Each row is a point on a tangle of strands that fork and nearly touch. The rows are in no order.
In the rows, 128 means zero.
Two points are linked if the straight distance between their rows is under 103. Some points are linked to none.
gimos: [127 141 145 134 147 146  83 119 112  83 130 131  88 105 148  69 151  93
  97 113]
Mifus: [131 120 130 108 169 130 182  98  75 142 200 114 142 150 124 177 114 115
 166 116]
nomul: [142 161 122 141 118  88 171 118 130  87 132 123 182 126 135 170  72 146
 176 132]
Fam: [146 146 151 134 174  95 159 127 106  97 172 119 145 152 207 156 124 100
 154 141]
gase: [104 126  95 110 104 134 105 119 111 124 139 163  92 122 112 157 160  96
  91 125]
gibo: [137 134 146 122 131  76 153 143 115 138 171  97 141 129 168 124 110 113
 154 147]
geru: [148 117 144  84 167 121 110 133  81 158 145 110  82 152 221 122 174 118
 128  94]
dafep: [191 101 134 184 182  89 161 163 125 109 120  96 148 141 191 150  85  92
 190 158]
pev: [106 172  88 144 115 102  99 111 181 113  90 138 155 121 134 154  99 172
 153 117]
zan: [133 145 133 138 152 128  77 138 177 111 104 174 154 136 175  92 124 173
  95 141]
lami: [145 114 141 100 158 159 133 119  58 179 160  75 118 130 140 138 163 113
 138 123]
ribi: [116 125 123 111 100 134 163 140 104 131 123 112 139  61  94 180 121 155
 154 138]
fav: [ 55 120 102  88  88 108 163 124 139 137 135 137 106 141  96 175 137 132
 122  95]
sav: [ 82 138 112 107 157 103 119  76 183 172 178 161 138 152 161 171 155 140
 131 102]
rafu: [101 148 132 120 152 104 179 116 160 128 172 157 158 167 181 220 114 102
 143 100]
kuvad: [ 78 110 137  95 139 156 124  98 132 144 186 155  93 170  81 135 164  95
  98  96]
sen: [115 133 126 131 109 145 177 133  76 130 115  83 176  87  85 169  73 160
 148 129]
mibuf: [ 83 140 130 153  63 131 148 116 174 101  92 141  86  94  95 144 143 148
 112 127]
fusu: [132  88 130 132 130 155 126 154  80 156  89 102 127 115 103  64  95 127
  86 178]
mon: [126 135 122 119  88  78 147 163 137 131 127 106 154 137 130 123  94 138
 131 139]
palo: [137 159 123 118 152 142  92  87 111 104 167 148 106 133 179 120 138 155
 133 152]
Sugel: [141  87 135 131 168 120 205 105  58 146 176  97 153 150 153 162  81  72
 152 144]
Pum: [158 109 116 126 151 163 100 126  69 130 119  90 140 123 127  99 107 112
 131 115]
pero: [129 108  98 111 115 142 102 158  88 144 127 117  87 102 114 139 149 111
 121 153]
Las: [ 88 147  97 125 116 162  90 103 157 113 129 176 111 128 138 160 166 109
  68 107]
mekiz: [149 119 133 104 161 118 129 139  64 126 143  81  90 149 192 101 123 115
 143 123]
Viba: [168 119 134 136 153  75 137 167 131 124 136 103 133 161 178 118  77 118
 164 155]
fafel: [131 137 155 125 160 131  86 155 123 127 142  76 106 152 194  92 122 121
 144 111]
Lin: [172 130 151 143 155 120  90 140 173 108  84 161 164 159 130  39 133 162
 111 148]
Zor: [148 145 125 102 157 109 124 101 122 121 181 152 141 136 208 149 132 139
 149 143]
Gen: [130 134 165 159 121 170 127  86 131 156 165 107  91 106 103 107 192  84
 105 130]
fidam: [ 90 125 150  93 140 143 154 112 119 151 193 147 126 168  77 175 150 125
 136  94]
kekoz: [168  78 137 132 164 166 100 171 133 120  80 116 107 168 115  42 115 159
 150 160]
Ler: [172 114 122 127 180  97 122 182 133 118 108 104 141 156 130  80  89 134
 197 150]
manad: [ 90 121 136 130 136 167 114  84 137 119 165 157  60 154 113 102 168  75
  82 120]
kapig: [125  73 156 132 125 176 107 119 102 136 144  92  55 115 149  58 137 106
 106 134]
bem: [120 166 107 140 139  93  91 152 192 124 107 168 155 127 161 129 115 186
 149 150]
vitad: [121 189 115 123 153  94 103 119 114  89 136 135 156 119 151 140 134 111
 130 107]
Buda: [114 137 121  77 100 102 158  69  92 130 140 162 134 115  89 162 161 136
 105 106]
kilon: [158 137 154 166 119 144 101 118 145 100 106 146 119 123 126  49 135 142
  99 164]
keko: [132 104 135 172 116 167 116 162 210 113  85 152 121 130  51  89 130 157
 161 166]
kolir: [138 108 120 142  84 157 148 137  91 146  58 125 149 137  83  82 110 145
  66 184]
pozek: [135 134 149 157  94 155 127 106 126 108 122 115 153  92  92  88 116 143
  97 155]
damad: [138 117 100  90 127  99  97 145 129 131 164 123 124 112 147 147 129  82
 123  97]
zom: [ 84 113 100 140  84 132 140 141 116 115 107 116 114  79  59 116 109 118
 132 141]
nisat: [ 97 101 134 117  82 147 187  61 132 150 124 159  91 114  49 172 181 111
  95  81]
Dif: [158 177 120 147 145  90 123 141 137  90 119 126 192 131 150 145  81 128
 148 116]
feviv: [120 132 127 154 134 111 199 131 130  98 145 138 146 166 173 239 108 110
 167 140]
bug: [112 172 124  92 122  80 158  95  91 112 146 131 156 131 119 138 137 114
 109 107]
Zunet: [130 106 116 175  79 145 153 128 118 147  50 130 119 106  56  84 120 106
  73 164]
tove: [ 59 150 144 135  83 146 140 121 199 100  84 138  98  78 112 182 138 185
 124  92]
zumed: [154  94 144  95 141 151 100 122  98 148 152 141  79 126 170 106 179 102
 100  86]
Ponas: [133 139 133 204  96 153 135 112 128 140  96 117  93 109  88  76 138  74
  93 162]
zike: [129 133 107 105 112 113 120 199 107 127  85 126 109 121  89 129 129 133
 126 175]
vun: [ 90 165 124 139  89 152 116  85 164 117 104 183 131 119 142 178 151 161
  81 113]
Papez: [157  71 133 130 106 159  95 116 130 134 143 137  70 116 173  76 139  97
  85 126]
ser: [179 101 110 103 137 102  97 141 115 130 146 126 144 113 185 120  97  98
 135 102]
gem: [114 140 172 117 145 142 120 145 101  86 166 133 127  96 131  87 140 102
  93 113]
Garib: [178  79 115 119 120 123  72 156 128 136 118 115 112 106 167  82 122 103
  97 103]
dolup: [169 127  89 136 119 140  96 141  99 128  93 113 158 119  92 117 103 134
 115 133]
fila: [ 99 133 138  96 104 115 187  61 105 144 120 141 125 122  61 184 169 161
 129  73]
negi: [144 136 174 119 134 143 124 147 106 139 162 101 145  88 121 116 163 105
 113 112]
fef: [178 122  91 139 134 138  69 135 161 115  93 155 127 127 111 101 119 174
 175 168]
Sares: [169 112 124 128 112 141 130 152 135 140  51 135 161 177  82  64 131 159
  99 161]
sos: [181  81 103 131 146 170 106 166 122 148  55 128 149 169  66  57 117 129
 137 148]
fesis: [ 91 142 127 166  91 123 123 147 168  87 115 140 105  70  74 108 135 117
 127 138]
nin: [109 152  97 148 132  90 135 133 197 107  71 164 182 143 151 175  63 190
 166  98]
zas: [ 67 149 112 121 158 140  86  92 191 184 154 184 114 116 153 166 184 127
 107  95]
diz: [127 146 123  99 167  78 150 127 124 139 158 154 141 179 165 183 148  75
 129 107]
Vum: [136  74 146 163 149 185 106 116  83 142 109  88  56  78 133  56 131  64
 109 110]
guvir: [130  85 116 142 140 106 222 110 103 111 165 113 143 163 152 208  89  74
 158 152]
Mamuz: [113 114 146 122 117 148 154 118  70 144 126  99 164 101 103  95 107 131
  93 156]
vad: [ 94 158 122 127 109  83 144 154 200 135 128 157 148 110 181 168 104 188
 146 144]
Gele: [111 155  99 114 130  90 114  83 170 149 145 142 166 152 163 179 132 122
 120  77]
geb: [156 113 138 150 156 164  75 144 111 116 118  78 109 148 154  63  95 125
 137 110]
tep: [161 129 148 111 187 146 153 112  74 159 185  89 141 153 164 170 143 101
 158 109]
mazul: [117 131 142 114  97 140 148 125 109 149 151 115 137  64  85 154 160 121
 124 116]
nub: [ 94 173 138 145 102 142 104 155 159 133 123 120 127 111 127 160 161 148
 136 134]
tuki: [145 162 126 126 126 113 117 183 125 127 114 127 134 130 139 163 157 141
 141 157]
pired: [146 119 134  65 171  78 127 133 112 163 174 145  98 165 193 152 178  94
 123 106]
rap: [ 71 110 137  90  94 118 160  96 165 147 151 179  97 129  78 168 175 138
  94  94]
nofe: [ 72 163 143 142 103 126 134 155 199 128 115 137 132 105 146 167 137 197
 149 121]
ton: [ 93 115 129  80 103  94 195  60 148 146 133 154 120 135 111 209 146 177
 153  51]
Ramo: [ 95 143 127  99 111 125 168 127 107 150 165 120 129 181 115 194 130 129
 120 108]
Gopid: [123 143 152 186 102 153 102  95 165 135 139 117  97 115 126  91 158  86
  91 134]
bik: [114 174 114 123  92 117 130  70 148 132 122 143 153 128 134 187 148 159
 117  78]
ginaz: [121 104 135 177  82 169 127 128 189 126 114 138 116 139  82  93 106 153
 127 158]
kug: [124 130 143 154 131 131 105 201 186 118 106 127 132 130  81  87 130 143
 156 145]
Veki: [151 157 113 148 134  91 120 170 160 114  76 126 183 161 104 131  92 146
 167 125]
Sur: [141 125 122 127 116 105 181 138 107 102 111 114 189 100  93 131  45 162
 171 135]
Kego: [158 126 145 132 152 125 153 149  92 102 112 115 180 115 111  90  69 154
 159 163]
Zivo: [175 135 103 131 139 137  77 121 112 112 127 127 121 136 170  95 115 175
 155 170]
turop: [132 103 153 125 132 170 116 103  75 185 143  85 100 120 104 109 175  85
  95 120]
Digo: [167 133  92 151 103 141  91 131 161 112  74 159 136 121 101 136 121 157
 125 139]
fana: [ 88 117 125 133 100 159  96 140 143 121 160 117  80 151 139 100 123 134
 115 163]
lok: [162  97 124 120 185 127 138 180 105 111  90 118 159 130  85  56  80 130
 164 152]
Remim: [149 143 150 148 147 115  97 174 135 136 127  91 133 123 119  84 129 145
 171 152]

Follow the links from the first point to the second, and from the first to the third. Name the last point that the two ways share.
keko, mazul, Sugel -> Ler
manad, gimos, Zivo -> Sur
fafel, negi, keko -> Ler
vun, fesis, Zunet -> nofe
rap, negi, fef -> Sur
vad, fafel, sos -> kolir
Garib, Buda, vad -> geru

A fork is a point with three links, a tip a point with one. Leave the first point through the second and follow the links. Name the first fork or tip that comes.
tep, Mifus -> geru
sav, Gele -> nofe
zike, pero -> zas
Mifus, tep -> kolir
Pum, dolup -> gibo
